Each row is a point on a landscape with many peaks, with its height.
A climber steps from a point to the highest of its 2 nearest points, and stops where none of them is higher. Distance is the straight distance between rows; heights are no part of it.
z593: [ 11  -5 -87  30  24  49  35 -56 -31  29 -12  13   8  12 -48  -4  33  26
   1 -15 -10   3 -34 -18 -16  33 -28   0  66 -23]  h=6.37
z685: [ -8  31 107  43 -53 -17  16 -35  -7   6  12  24 -18   5  -1  47   7  13
 -20  34  -5 -62   1 -12 -40  13  49 -12  -3  -2]  h=3.40
z584: [ -5  20   4  16   9  34  42   7 -29   9  34  -5 -18  31 -21  19 -36   3
  15  -1 -16   1  -3  -4  12 -75   6 -12  20  -5]  h=4.81
z107: [-52  21  28 -14  44  -6 -14  47  59 -18 -65 -34 -17 -66 -13   6   8  -5
   1   5  12  32 -15  -5 -45 -21 -31  13 -15  45]  h=2.43
z880: [ 52 -13   1 -43  -3 -29 -43  62 -48  -5  -5  -2  43  26  20 -65   8   9
   6 -10  26  45 -27  22  34  15 -15  66  22  36]  h=4.17
z876: [ 17   6 -48  20  30 101  43 -45 -24  -8   2 -45  59  46 -29  -3   8  16
  -7   8  19 -27 -56 -45 -16   3  -9 -32  22 -14]  h=5.31
z606: [-49 -77 -20 -34  11  31 -14  11  63 -16  -2 -23 -13  12  34  26  42  29
 -15  39  15 -62  41 -31 -13  56 -10  -2 -76  -1]  h=5.57
z826: [ 31 -37 -61  -6   5  -3  14  31 -24  10 -19   3 -12  28  10 -22  35  72
  44  35 -46  19 -43  23  -6  21 -38  16  31  21]  h=6.01
z835: [ 65 -14  22 -48 -17 -54 -58  40  -8 -24 -11  -5  36  24  44 -64  15  -7
  -3  -2  59  34 -28  14  33  63 -12  44  -7  15]  h=4.35
z552: [  4 -24  36   6 -51 -45  -3  -6   6  62  40  38 -42  -8  -2   3  46 -13
 -32  -3  13 -17  48  -1  25  68  49   0 -37 -34]  h=3.63
z394: [ -3 -68 -16 -25 -28  11  12  -2  17  29  18  22 -14  38 -22  11  44  35
 -17   4  20 -31  -3 -19   0  80  -1 -30 -41 -29]  h=6.86
z580: [ 17  72 -16 -20   9 -18 -34  49 -80 -61 -14  47  51  -9 -18 -44 -57 -13
  -8  -2 -16  26   3  -4 -26 -45  18  47  37  21]  h=1.72
z658: [ 48 -18 -19 -38   5 -47 -37  19  -1  40 -28  15  -6 -26 -12 -32  54   4
  -4 -24  19  33 -16  24  43  28 -16  43  24  21]  h=3.26
z687: [ 29  27  36 -21 -14 -46 -39   5 -31 -66  14  14  26  42  32 -25 -29  18
  24  47   8  -9  -5  14   5  17 -14  50  42  21]  h=6.93
z443: [ 19  18  31  33 -11   2  28 -29 -23  29  32  14 -30 -11 -23  23 -21 -59
 -21 -22 -12  -1  10 -11  22 -33  37 -25   3 -46]  h=6.84
z527: [ 43  16  64   1 -23 -24 -34 -19 -27  40  12  23  32 -18   4 -10  19 -44
 -57 -41  47 -20  20  -7  22  57  56  39  17   0]  h=5.39
z653: [-55  -3  17  25  -9   4  -7  -5  48 -10 -27 -12  -2 -20  16  10   8  10
  21 -25  34  17   8  10 -56  67  -5 -21 -37 -13]  h=6.73
z856: [ 54  45 -27 -14  10  17  -9  24 -88 -40  -1   3  71   3   7 -33 -60  -2
   1   1  14   0 -19  -7  14 -37  32  28  40  18]  h=1.47
z504: [ 28   4 -20  -7 -31   5  16  47 -52   0  28  -3  40 -11   7 -47 -36 -28
 -27 -39  39  73 -44   7  30 -20  41   8 -22 -30]  h=0.89
z483: [-36  30  -3  25  -8  12  54  65 -44  -7 -28  20  10 -18 -13  -2  -6  40
  27  50 -32  15 -39  16 -71 -10  11  14   4  12]  h=6.52
z565: [ 17 -21  16 -40  -6 -38 -32  34   2  55   5  17 -12 -22   5 -24  41 -18
 -27 -32  26  25  25  20  43  41  21  48 -17  14]  h=3.39
z546: [-14  -2  24  23 -30 -46 -11 -55  30   3  21  28 -40   3  11  35  26  53
  31  40 -46 -33  19  26  -7  15 -13  -4  17   2]  h=6.53
z830: [  7  15 -30  33 -56  -9  59  31 -45   1  -8   5  30 -19 -14 -51 -24 -16
  17 -20  35  58 -47   3  -2  -2  32 -19 -30 -60]  h=0.73
z11: [-37   2  35  -7  23  53  38  13  -2  38  24 -37 -14  15   5  33 -14 -29
 -46 -15   2 -30  48 -29   8 -28  14 -17 -19  18]  h=5.16
z553: [-43 -23 -25 -19  54  28 -11  50  12  62   2 -19 -25 -13 -19 -20  39   8
 -35 -79  23  27  57 -16  15  43 -15  57  27  18]  h=6.85
z575: [  0  -8 -52  -5  21 -28 -26  40 -25  -1  45  31 -10   2 -17 -32 -32 -17
  30 -29 -27  64  22  40  30 -56 -21  26  20  -9]  h=2.50
z768: [-50 -47 -45 -28  40  55  12  67   5  59  38 -30 -14  34 -23 -28  36  27
 -26 -51   3  37  41  -4  20  29 -28  19   0   6]  h=6.36
z776: [  5  47 -33   8  36  25   5  40 -70  -6   0  30  17  -8 -41   3 -25  17
  25  -2 -36   5  17   8 -29 -77   0  46  54  32]  h=1.52
z83: [ 47  12  76  35 -48  -7  24 -53  -8  35  49  33 -32  29 -12  10   8 -33
 -18  -3  25 -45  21 -36  45  22  58 -26  -4 -58]  h=3.62
z100: [ 45 -21   4 -35 -16 -55 -34  46  -8 -29  11   5  -2  17  53 -28 -13   1
  36  35 -17  25 -17  47  34 -29 -20  15 -18  19]  h=6.95
z940: [ 31  29  -9 -24  13  -3 -17 -28  -5 -23 -45 -24   9 -47  26  22 -37 -47
   6   2 -14   2 -14  -3  20 -88  13 -17 -21  22]  h=3.74
z697: [ 15   7 -57  20  46  85  28 -68  -7  22  -7 -47  50   7 -14  15   2 -33
 -30 -13   1 -25 -34 -39  -4  -2 -14 -32  25  -4]  h=5.51
z437: [  4  32  75  -4 -25 -13 -16  23 -52 -31   7   7  59  17  20 -19 -31   2
 -22   5  48   2 -12   5 -31  19  36  49   7  12]  h=6.46
z433: [-38 -11  14 -18  -4  49  79  65  -1  37  24  -9  -4  14 -13 -11   1 -29
 -31  -8 -10  58 -31  -6  -2 -46  10 -19 -44 -33]  h=2.80
z596: [ 21 -26  39 -21 -31 -55 -15  25 -26  60  51  49  -8   5 -10 -22  35 -10
 -46 -13  20  16  23  30  35  52  41  37  -6 -13]  h=3.51
z961: [  4  38  -4 -15 -15 -64 -37  51 -26 -82 -17  47  11 -22   2 -40 -47  -7
  40  51 -41  41  -1  19 -28 -31 -10  30   2   7]  h=7.56
z90: [ 19  38  69 -35 -13 -91 -83   8  17 -31   4  17  -2 -31 -23 -32   6 -50
 -29   3   1  11  25 -15   0   1 -14  53  28  14]  h=3.22
z702: [ 58  47   1  -3 -13 -27 -30 -66 -25 -51 -24   5  13 -23  24  26 -48 -24
  28  37 -17 -39 -14  -5  14 -68  33 -15   8  16]  h=3.48
z608: [  8  19 -20   5  11   0 -15  29 -42 -33  57  24   7  30 -30 -29 -60 -18
 -12 -40   1  58  26   1  27 -74  10  24  25 -20]  h=2.24
z811: [-13  41  33  49  23   0 -47 -45  35 -49  -3 -10 -16 -31   8  21 -75 -32
  10 -45 -11 -10  53  -6   1 -42  15 -14  19  -5]  h=3.86
z548: [ 54  20  -1 -25 -11 -58 -62 -32  11 -40  -7   5  15 -15  15 -24 -40 -48
  -3 -10  23  25   6  10  46  -8  -1  16  13  -9]  h=4.68
z209: [ 14 -76 -45 -23 -58  -4  -7 -18  27  -1 -22   4  27  34  -7  19  40  12
  10   3  42 -30 -24  -7  -2  93  -4 -62 -45 -43]  h=7.22
z852: [-13  25  32 -14   3 -57 -44  21  11  -7  -3  54 -28 -47 -21   6  19 -26
  27  19 -64  13  26  24 -22 -88  -2  30  -5  26]  h=3.67
z993: [ -6  -7 -17   0  14  45  67 -11   8  28  41  -4 -34  47 -18  11 -15 -23
   8  13 -22  12 -12 -19  37 -61 -15 -42  -1 -39]  h=4.44
z317: [-17 -12 -24   0  12  21  73  27 -34  50 -16  25  31 -31 -37   1  37 -26
 -41  29 -43  25 -51  -5 -36 -27  -5  13  -6 -13]  h=0.57
z476: [ 31  32  -6  56 -39 -31  14 -55 -35 -17  -6  26  25  -8 -14 -18 -20  -5
  28  -4  37  -7 -21  10 -24  57  24   2  28 -37]  h=6.49
z10: [-20 -17  -5  -4 -19  -6  11 -52  60   9   0 -17 -28  14  40  43  16 -10
  -2  53 -25 -55  25  -2  11  19 -13 -58 -52   0]  h=5.04
z303: [ 35 -22  -4 -12 -17 -34  -8  30 -35   2  11  22   1  34  18  -5  11  38
  39  44 -27   6 -24  39  16  -7 -10  28   9  27]  h=6.63
z18: [ -6  28  34  29  -6 -15 -20 -36  19  23 -29  21 -26 -88 -26  28  21 -70
  -7 -24 -55 -13  16 -16 -21 -20   4  -3  26  -6]  h=6.11
z360: [-27  -4  -9  -9  13   4  33  -9   1 -17 -65   8   4 -25   7  27  34  29
  10  71 -64 -30 -35   2 -47 -25 -29  10   9  32]  h=4.72
z612: [-45 -33   0 -18   2  29  26  51  33  16   3 -30  -5  27  30  13  12   7
  -6  24 -14   0 -13  13 -13  15 -16 -33 -62  14]  h=3.30
z863: [ 37 -33   8 -35 -10  42 -15 -49 -26   6  -3  -5  14  51  -1  29  36  40
 -28   0  40 -80 -20 -33  -2  68  30 -25  -7  28]  h=7.14
z473: [ 37  23 -25  24 -17  -3  34 -38 -42   6   9  20  -3 -29 -16  15 -47 -55
 -10 -12 -25  12 -11 -15  17 -66  34 -39  -4 -41]  h=7.31
z327: [ -1  47  90  68 -29  16  12 -49 -15 -15   9  16  -2  18 -14  26  -5  22
 -16  -4  37 -55  -3 -21 -52  33  49   1  29 -28]  h=3.31
z617: [ 13   8 -20 -16  34 -17 -30  63 -49  12   8  44  12   3 -44 -19  18  17
  21 -15 -26  33  28  28  -7 -69 -21  70  47  36]  h=1.81
z88: [ -2 -16 -24  12   2  21  50 -23  29  61  52   4 -61  42 -31   9  12 -19
  -3  -9  -7   5  33 -12  44   0  -6 -40   2 -53]  h=4.12
z279: [-69  -6  16  18  17  49  55  60   0  -1  -1 -13   0  17 -11  17  14  46
   1  27 -27  15 -28   3 -57  -9 -21  15  -5  11]  h=5.80
z220: [ 21  25  16   7  19 -25 -53 -11  16 -17  -9  -1  10 -17  -4 -21  -9  -6
  11 -21  30  15   8   8  17  11  -8  34  38  14]  h=4.89
z785: [-16   9  60  13 -17 -33  -9  17  -2  25   7  21  -9 -36  -4  15   0 -33
 -16 -14  -9  13  14  28 -12   4  32  20 -14   2]  h=6.81
z926: [-35  -4  32   3   4  50  43  27  10  23  51 -36 -47  30  25  13 -25 -29
 -31 -25  51 -21  69 -47  27  -6  38 -15 -57 -21]  h=5.50
z249: [-19   7  13  48 -59 -75  10 -42  27 -26  16  23 -22 -28  19   9 -44 -33
  32  -3 -12  16  19  33  -2 -12   8 -42 -17 -60]  h=7.23
z50: [ 40 -58 -16 -43 -36  23 -20 -40  -7 -10 -47  -2  45  27  -5  23  32  36
   0  13  36 -56 -62 -21 -23  92   9 -36 -33   2]  h=7.63
z342: [ -7   9   9 -13  10 -49 -62  15  61 -57   7 -23 -22  -4  50 -22 -51  -5
  24   0  20  26  36  24  44 -23 -16  -2 -18   6]  h=3.41
z380: [  8   8  31 -14  19   4 -18 -23  -9  31 -35   7   2 -20  -8  17  43  16
 -36 -31  14 -22   2 -14  -4  25   6  32  33  36]  h=4.95
z506: [ 15  -3 -22 -11  32 -44 -40  14  18  25 -42  14 -22 -51 -45 -39  60  31
   3 -37  23  53 -16  12   7  31 -35  55  52  25]  h=3.11
z635: [ 52  22  26  37 -43 -14  15 -52 -39 -10  34  23  14  34  -7 -24 -29 -15
  -2  -4  55   0 -20 -22  20  28  38 -10  16 -62]  h=6.28
z438: [-33 -25   0 -15 -25  17  49  60  20  19  24 -20 -13  12  16  -8  -8 -14
  -8   4   8  37 -19  19  12 -18   0 -47 -83 -31]  h=3.06
z397: [-28 -21 -26   5  11  37  37 -36  51  -4  13 -35  -3  37  29  44  -3  -4
   4  64 -23 -49  -4  -3   7 -22 -36 -67 -45  -9]  h=4.76
z907: [ -8  18 -15  16   3 -14 -43 -15  51 -76 -22 -44   7 -21  48  -8 -77  -1
  30 -27  33  42   6  11  21 -36 -12 -19 -11  -2]  h=3.54
z633: [ 35  27 -42  16   0  32  13  24 -61   4  -1 -33  51  -3  -4 -43 -19  -1
   8 -41  35  41 -48   2   9   5  31   6  12  -9]  h=1.07
z515: [ 37   9 -28 -15 -45 -73 -18  45 -28 -54  -4  35  20  -5  35 -49 -44 -15
  37  48 -31  44 -20  31  18 -15  -3  15 -16 -15]  h=7.25
z521: [  3  -9 -23 -26   4 -24 -52  40  42 -29  48 -36  -8  21  54 -53 -39   1
  26 -28  34  48  40  30  69  14 -24   7 -11   1]  h=3.28
z799: [ -3  46  14   5  24 -31 -56   2  -9 -57   0  32  10 -27 -10 -21 -45 -34
  14 -23 -14  31  31   4 -25 -60  -1  39  27   2]  h=3.49
z905: [ 40  -1 -37 -19  16  24  42 -44 -38  30   9  -8   4  -7  -5  38 -20 -66
 -24  11 -39 -18 -27 -18  39 -84  13 -48  -4  -7]  h=6.54
z601: [-25   2  48  12  17  16 -11 -36  15  34 -25  15 -23 -39 -21  23  45   5
 -64 -43 -20 -46  35 -27 -35  67  26  15  28  -1]  h=4.69
z625: [  8  15 106  50 -51 -13  36 -19  -8  28  31  51 -34   1 -24  20  22 -13
 -31   7   3 -33  12 -20  -5   9  54  -6   2 -56]  h=3.50
z904: [-88 -25 -18  35  21  11  30  -4  62  -5 -34  14   6 -24 -14   2  28  24
   9   6 -20  20  -8  15 -73  43 -50  -2  -1 -13]  h=6.10
z706: [-20  24  -1  -5  20  -3 -10  19  39 -27 -65 -46  -4 -56  20  -2 -27 -16
  22 -17  13  33 -27   4 -19 -31 -22  -9 -28  16]  h=2.59
z750: [ 24 -31 -72 -11  14 -19 -23  25  -2  26  48  15 -37  29  -7 -14  -3   6
  50 -14 -25  44  11  46  60 -30 -45  16  30  -4]  h=2.73
z519: [ 16  15   7  15   4  56  28 -34 -17  -6  16 -47  13  42  12  25 -31  -2
   6  -2  37 -24 -28 -16  11 -14  21 -49  -8   3]  h=4.42
z789: [-25 -58  -3 -14  -6  15  32  36  32 -14  -5 -15   5  41  42  17  29  33
  12  72 -36 -23 -43  10 -35   8 -35 -37 -61  10]  h=3.57
z217: [ 18 -15  44 -35  -6 -28 -24   4   5   0  30  -7 -19  42  47  13  -5  27
  16  36   0 -48  57  12  47 -13  -2   5  -5  51]  h=5.56
z690: [-65 -67 -51  -6  34  69 -10  23  85 -21  -9 -40  20   0  13   6  22  24
   2   8  26 -38  38 -32 -23  59 -28  -8 -58  -7]  h=5.30
z421: [  9 -41 -43 -18 -13  -6  47   2  10   4 -10  -8  -1  31  41  21  22  13
  32  86 -70 -22 -42  23   2 -35 -46 -39 -32  13]  h=3.97
z61: [ -3 -47 -35 -10   4  44  59  16 -17  45 -26   9  72 -15 -25 -13  54 -22
 -48  22   4  12 -69 -16 -33  13  -9  -5 -46 -14]  h=0.25
z730: [ -8  -1 -48 -21  48  54   0   1  28   1 -34 -65  29  -8  18   1  -5 -20
   4 -18  -5  19 -21  -5  21 -25 -27 -27  -8  34]  h=4.40
z142: [  6  49  59  27   6 -10 -38 -66  38 -34 -43 -36  -5 -46  23  30 -42 -38
   6 -12  12 -46  18 -17   7 -13  22 -25   3  16]  h=4.01
z488: [ 13  -1  -6   2  17 -73 -36  16  43  -3 -56 -44 -21 -80 -24 -16  36   6
   1   4  50  31 -35   6 -13  28 -47   3  -2  39]  h=2.87
z889: [ 49  18  55 -14   3 -31 -58 -40 -15  18  -5  22  13 -15 -13 -10  30   3
 -39 -38  21 -32  30 -10  22  24  23  55  66  23]  h=5.18
z944: [-12  36 -13  23  23 -13 -48 -26  24 -67 -13  -8  -6 -28  11  -1 -71 -15
  32 -27 -10  30  21   8   3 -68  -8  -1   6  -3]  h=3.70
z834: [-11  13 -18   2  25  67  24   1  -5 -12  -2 -60  38  14  16  -1 -12  -8
  -3 -30  12  16 -36 -10  -9  -5   0 -27 -25  12]  h=4.73
z412: [-58   4  29 -16  24   9  30  25  10   1 -62  12  15 -45  -2  19  47  11
 -29  36 -41  -3 -37   8 -65 -14 -21  31 -13  36]  h=5.23
z639: [ 35   8  29  44 -35 -28 -17 -47  -7  45   8  31   2 -41 -18  -1  22 -42
 -24 -47  18 -10   9  -3   8  63  33   7  24 -33]  h=5.60
z624: [-20  19 -12   8   1 -38  -3  20  34 -24 -77 -22   4 -75   2 -28  15 -14
  33 -26  38  59 -33   8 -33  15 -28   1 -14   7]  h=2.72
z677: [ 37  -4  34 -26  -2   4 -15   4 -28   3  18 -20  25  43  48  10 -15   2
  -6  10  40 -31  12   4  42  -7  14  -2  -9  52]  h=5.79
z333: [-39 -53 -19  12  10  76  45  39  41  -5  24 -14   2  74 -34 -11  33  62
  14   6  12   6 -25 -26 -22  31 -29 -29 -18 -33]  h=4.71
z183: [-23   3  34  31 -12 -17  -8 -81  55  18 -33  13 -26 -62  -9  20  50 -10
 -22 -20 -33 -46  29 -30 -21  64  -9 -19  17 -14]  h=4.48
z953: [ 37  14  49 -28 -10  14  -2  40 -72   1   9 -16  56  33  25  -7  -8   3
 -21  -1  45 -14 -25   4   8 -18  30  19  -2  47]  h=6.12
z986: [-21  -7 -23 -13  21  12 -10  25  26 -18   6 -21 -13 -14  28  20 -55 -21
  10 -24 -23  34  13  27  33 -81  -4 -32 -38  15]  h=4.88
z323: [  7   8 -33   6   5  12  55  -6 -46  47   5  40 -13 -11 -59  24  22 -18
 -23  30 -66  -6 -17  -3 -14 -47   3   6  37 -18]  h=0.94
z455: [ 26 -22 -20   8 -39 -11  28 -50  21  47  35   0 -35  40  -3  13  16 -24
  -4   1  26 -21  10  -4  34  37   5 -59 -26 -51]  h=3.91
z59: [ 41 -12 -51  -9   4  -6 -35  -7  20 -21  45 -25  -8  46  47 -32 -32  19
  52 -14  24  17   9  31  72  10 -32 -19  21   3]  h=3.15
z35: [-13  13  58  41 -42 -54 -17 -23  34   6  22  17 -18 -37  24   3 -23 -35
  -3 -11   4  -5  39  14   2  33  33 -16 -28 -38]  h=7.04
z516: [ 29  23 -16   7 -28 -14  -8 -19 -31 -46 -11   0  36 -28  27  -9 -75 -35
 -21 -16  19  37 -23   4  18 -38  44 -13 -16 -21]  h=5.64
z647: [ 10  44 -40  40   9   9  31   4 -55  20  -1  47  -1 -18 -66   5 -16  14
  16   3 -38   6  -3   5 -28 -31  11  26  68 -11]  h=1.23
z800: [ -6  47  56 -38  -5 -64 -75  20 -17 -51   8  33   4   4 -12 -34 -20 -29
 -12 -12  -7  32  44  10 -23 -14  -8  58  37   0]  h=3.33
z979: [ -8  -5 -14  38  30  75  49 -41  11  28  -2 -26  36   5 -22  10  -4 -51
 -53 -12   6 -17 -25 -41 -10  -8   0 -44 -14 -39]  h=5.94
z576: [ 17  16 -43  45 -17  30  44   7 -47 -16 -12   6   9  40 -23 -20  -3  92
  48  40   3 -16 -45 -10 -34  38   0  -3  38  -4]  h=7.39
z24: [ 43  67   4  10 -22 -47 -34 -43 -61 -59   9  46  23 -10  -9  -9 -58 -27
   5  52 -40 -35  13 -13  -9 -47  27   6  25   1]  h=3.29
z15: [ 21   6   4  -8  34 -24 -50  20   4 -27 -14 -20  11  23  -5 -32  -1  45
  24 -10  34  14   9  12  20  -4 -41  63  62  45]  h=5.11
z651: [-15  23  28  -8   4   1  15  -8 -10 -14  -2  -6 -11  -8  10  63 -28 -28
   5  33 -54 -28   2   9 -18 -94  15 -22 -18  28]  h=4.18
z977: [ 61  38   0  23 -31   7  19 -41 -56 -35  16   0  39  10   8 -12 -62 -33
 -26   1  41   5 -31 -28  30 -34  57 -20   6 -35]  h=5.98
z848: [-57 -44  35 -17 -16   4  14  35  23  19  34 -11 -58  30  21  32  41  25
 -19  18  21 -41  66 -27 -13  57  28   5 -68 -14]  h=5.92
z319: [-61  -2  19  41  41  98  60  -8  41  10  12 -28  31  29 -27  10   0  -7
 -41   3  19 -22  -3 -45 -35  -6  -5 -25 -21 -26]  h=5.52
z282: [-25 -24  26 -19  -4 -39 -22 -36  47  18  -5  28 -60 -16  -4  19  59  62
  -5  22 -51 -44  20   5  -4  28 -16  19  12  18]  h=6.29
z659: [-10 -25   0  11 -53 -26  -8 -38  33  -7 -42   3  10  -3   9  13  25  -5
  15 -13  34 -18  -7   7 -34  83   7 -46 -47 -25]  h=6.94
z929: [-53   8   4   8  25  56  53  27   2  -4  18 -33  -7  34 -14  24 -21  14
   1  10 -22   6  -7  -1 -27 -50 -15 -17  -4   9]  h=5.25
z379: [  9  28  16  17  10  19  -5 -51   2 -11 -16 -25  -5  -2  25  37 -26 -16
   6  -4   0 -33   1  -5  -3 -15  11 -15   5  12]  h=4.16
z212: [ 15  -9 -62  15  42  42   2 -31 -23  40  20  -4 -16  40 -44  -2  11  35
  12 -40  -5  16   1   0  17  13 -24  21  83   6]  h=7.01
z300: [-45  17  18  -1  46  -7 -18  44  32   9 -40  -6 -25 -54 -23   2  17  -7
   2 -36  -3  34  11  12 -29 -14 -21  37  26  31]  h=2.27
z510: [ 16   6  29  54 -34 -34  -4 -52   2  41  -4  49 -24 -81 -32  18  36 -57
 -16 -49 -37  -1  19  -1 -13  39  13  -1  43 -45]  h=5.81
z110: [-26 -10 -16  34  -2 -10  20 -79  27   5 -52  23  11 -53 -18  13  55  -8
 -15  -5 -28 -20 -15 -20 -47  52 -23 -21  31 -26]  h=4.28
z603: [-20 -46  32 -46 -39 -45  -4 -27  30  25   4  40 -42 -16  11  13  75  53
 -24  39 -51 -59  -3   1  -5  58   1 -14 -32   7]  h=6.05
z236: [-58 -17   9  -5  12  -3  23  19  31  -1 -69  13  19 -52   3  -9  54  18
  -7   7  -5  29 -43   2 -74  38 -29  14 -18   9]  h=5.68
z744: [ -3  11  -9   9   4  27   9   1  -5 -23  11 -26   4 -11  25  17 -59 -34
 -25 -34  10  40  -5   0  28 -72  36 -38 -35  -4]  h=5.22
z526: [-39 -56  27 -51 -13 -17 -11  10  55   2 -19   7 -31  -3  33  31  58  43
 -20  50 -24 -60  18  -6 -16  62  -4  -2 -71  13]  h=5.82
z365: [ -8 -16  10  -4  16 -77 -51  33  51   9 -35  -3 -43 -49 -26 -38  50  51
   7  -7  39  35 -12  21  -1  47 -39  33  16  30]  h=2.98
z242: [-21 -13  12 -40  -4 -20  -8 -10  55   2   6 -32 -59  -1  66  45  15   2
  12  63 -28 -56  54   5  31 -10 -17 -30 -50  28]  h=5.24
z36: [-90 -21  12  16  -5   5  11  14  77  -9 -15  -6 -30  -9   8  17  16  19
   5  16  -4 -10  33   3 -62  57 -22 -22 -53 -16]  h=6.50
z347: [  5  -1 -15 -16  56   2 -46  10  10  56 -16  -7 -16 -26 -39 -16  30  -1
 -18 -82  27  20  57  -9  33  16 -21  55  68  34]  h=7.20
z140: [ 65  10   1 -30 -22 -45 -47 -13   0 -44 -21 -18  41   7  50 -44 -12  -8
  20   9  54  14 -34  12  39  25  -4  12 -15   9]  h=4.50
z98: [-10  38  -7  17 -11 -24  14  75 -45 -41 -18  50  22 -28  -6 -25 -55  18
  40  55 -41  22 -20  29 -42 -41  16  17  -3  18]  h=7.13
z93: [ 49  40 -36  11   3  34   5  12 -71 -38  42 -30  59  31  -8 -62 -50  14
   0 -32  49  34 -31 -19  24 -13  26  13  46 -20]  h=1.24
z559: [  3 -26 -20 -35  33  45  -7  17 -23  32 -15 -33  21  34   1 -10  36  40
 -20 -35  16 -18  -1 -13  11  22 -14  18  22  58]  h=5.02
z727: [ -3  11 -25  30 -26 -24  25 -49  16 -15  -1  -3 -22 -13  14  22 -44 -13
  44  15 -24   5  -2  25   0 -32  -8 -47  -6 -30]  h=7.00
z180: [-40 -43 -43   1  15  43 -19   0  55   1   5 -25 -18  28  -4  -5  26  44
  19 -25  30  -9  29  -7 -11  82 -25 -14 -24  -8]  h=5.03
z66: [-13 -63 -70  -3  16  60  -1  15  29  13  18 -26  14  44 -30 -20  36  54
  11 -26  11   8 -19  -5  -7  75 -38 -20   6 -20]  h=4.74
z757: [ 22  25   4 -14  14   3 -22  47 -68 -12  22  29  43 -18 -14 -28 -37 -39
 -31 -45   5  41   5   7  -7 -63  29  49  21  11]  h=1.98
z745: [  6  -4  58 -10  -5   7  32 -13 -13  17  61   9 -47  41  -1  43 -25 -21
 -19  24 -19 -53  49 -19  46 -86  29 -42  -8   5]  h=4.46
z787: [ 36 -15  23   5 -33 -13   3 -33  -6  47  35  16 -19  34  -3  15  24  -6
 -20   4  32 -38  20  -6  33  52  41 -19 -24 -14]  h=3.76
z277: [-26  -9  21  45 -50 -43   2 -47  43   2  10  17 -34   7   0  14  16  21
  30   1   6 -20  15  23 -27  60  -4 -28  -7 -36]  h=6.75
z975: [ -2  -8 -46 -10  17   0  23  10 -13 -18 -66   9 -11 -10  -3  -2  29  78
  39  62 -57 -10 -43   5 -36   1 -47  23  33  37]  h=5.28
z972: [-31   2  -4 -26  33  31  17   6  29 -24 -12 -33  -9   5  38  48 -45 -19
   4  20 -45 -12   5  10  12 -96 -11 -48 -39  34]  h=4.52
z649: [-24   5  49  -4  11 -17  -3  17  12  55  -8  25 -26 -58 -29  25  37 -36
 -34 -28 -49   0  33   5 -13 -19  17  24  11  15]  h=6.48
z949: [-43 -43 -10  22  33  96  62   1  60  15  34  -4  12  67 -22   3  20  19
 -21  28  12 -30 -11 -47   6 -16 -20 -31 -20 -36]  h=5.15
z471: [ 13  30 -44  21   1  42  38  -5 -48 -25 -27 -31  36  11   3  -4 -22  32
  37  36  -9 -11 -48  -9 -27   0  -2 -22  11  10]  h=8.26
z574: [-41   4   0  -2  39  10  -3  54  -2  23  10  13 -13  -8 -31   2  -1  11
  21 -45 -24  43  27  31 -16 -33 -20  47  37  28]  h=2.07
z544: [  0  -7  55 -30 -13 -69 -40  11  49 -17   7  -7 -54   6  42  26  19  32
  32  64 -18 -51  46  16  42 -19 -11  10 -21  50]  h=5.40
z374: [ -5  14  -4   3  12 -19 -16  -7  -7   1   3  28 -18 -25 -21  31  -5  -5
  31  16 -61  -5  20  23 -15 -70   3  18  18  24]  h=3.88
z134: [ 22  56  -9 -13 -10 -55 -48  -3 -22 -87 -22  32  23 -13  -7 -44 -39  -3
  32  32  -2  19  -2   2 -13  12 -10  43  44  -3]  h=7.24
z998: [  0 -15 -27 -15  -8  21  45 -12  15 -17 -13 -43  19   8  56  27 -15 -19
  10  65 -37 -17 -48  15   2 -43 -33 -67 -61   1]  h=4.38
z133: [ 24  30 -35 -20  41  43  -9 -42  11 -16 -52 -62  18 -28  17  22 -31 -34
  12 -11  -9   2 -28 -23  21 -70 -13 -29   6  36]  h=4.05
z518: [ -23   -2   30  -22   22   29   33   29  -13   29   46  -13  -33   26
   -3   38  -37  -30  -29  -12  -20  -14   55  -18   37 -104   15  -35
  -23   14]  h=4.75
z81: [ 20  10  -8  38   8  28  28 -61 -14  36  -5  -1   2 -25 -25  24   6 -58
 -29 -30  -8  -9  -9 -17 -10   8  10 -20  25 -37]  h=6.42
z945: [ 21  43  61 -30 -46 -53 -41   5 -44 -71   4   7  39  28  32 -30 -31  -4
  -4  21  30  17 -19  12 -14  61  12  50  16  -2]  h=6.69
z325: [  5 -15 -73  29  28  76  25 -63 -11  -6 -19  -7  48  23 -38  -6  31  52
   2  -9  17 -19 -44 -37 -49  52 -24 -14  41 -23]  h=5.83
z345: [-17  37 -32  24  -5  18  33 -19 -13 -42 -37 -24  11 -29  19  23 -54  -3
  34  27 -23   3 -33   3 -27 -47  10 -37 -11  -4]  h=7.48
z367: [  8  28 -30  56  -8   7  11 -31 -34  -4  -5  26   6   3 -32  -6  -8  54
  31  -2  24   0 -20   9 -46  50  10  28  57 -24]  h=6.79
z756: [  3 -48 -34 -20  -1  30  11  70 -12  57  34  -4  -4  34 -21 -28  45  26
 -13 -40  25  45 -12  15  18  43   1   9 -14   1]  h=5.84
z84: [-54 -66  -3 -27   1   0  19  62  17  47  37  13 -60  21  -4   1  56  37
 -34   0   2  -8  51  -5   2  64   4  25 -52  -7]  h=6.19
z385: [ 33 -12  -8 -19  25  12 -27  -4 -23   7   2 -17   8  42  15  -8  15  55
  23 -16  16 -15   4   9  32   7 -21  25  47  43]  h=5.41
z281: [-21 -80 -28 -46 -21  -6  -9  37  34  35   7  19 -26   5   7 -10  65  25
 -19  -3   3  -1  16   7  -2  86  -6  -1 -51 -18]  h=6.51
z683: [-38 -19  49  10 -28  22  11  34  14   9  43 -24 -41  35  18  20   2  -5
 -16  -8  67 -30  57 -39  -6  52  56  -6 -70 -22]  h=5.72
z862: [ 18  -3 -48  -6  57  24 -31   4 -13  40   9 -15   1  12 -30 -18   3  11
   8 -78  16  24  29   7  41 -12 -30  36  76  24]  h=6.83
z361: [ 58 -21 -52 -28  14 -15 -32  -2 -21   0  72  -1  -9  62   9 -21 -26   2
  40  -2  -7  17  29  28  85 -43 -33   5  42  20]  h=2.95

For each start below, name the point where the climber stops.
z830 -> z834
z504 -> z834
z852 -> z471
z361 -> z834
z183 -> z249

Call two points neighbours if one is among the 2 nearest of the other. Go from one point of each pair to the other, from neighbour to neighbour, staying as high as possible. Name the lowest point that can't be avoided.
z347 / z961 -> z360
z249 / z385 -> z380
z212 / z347 -> z862
z473 / z212 -> z876
z471 / z249 -> z727
z385 / z834 -> z799
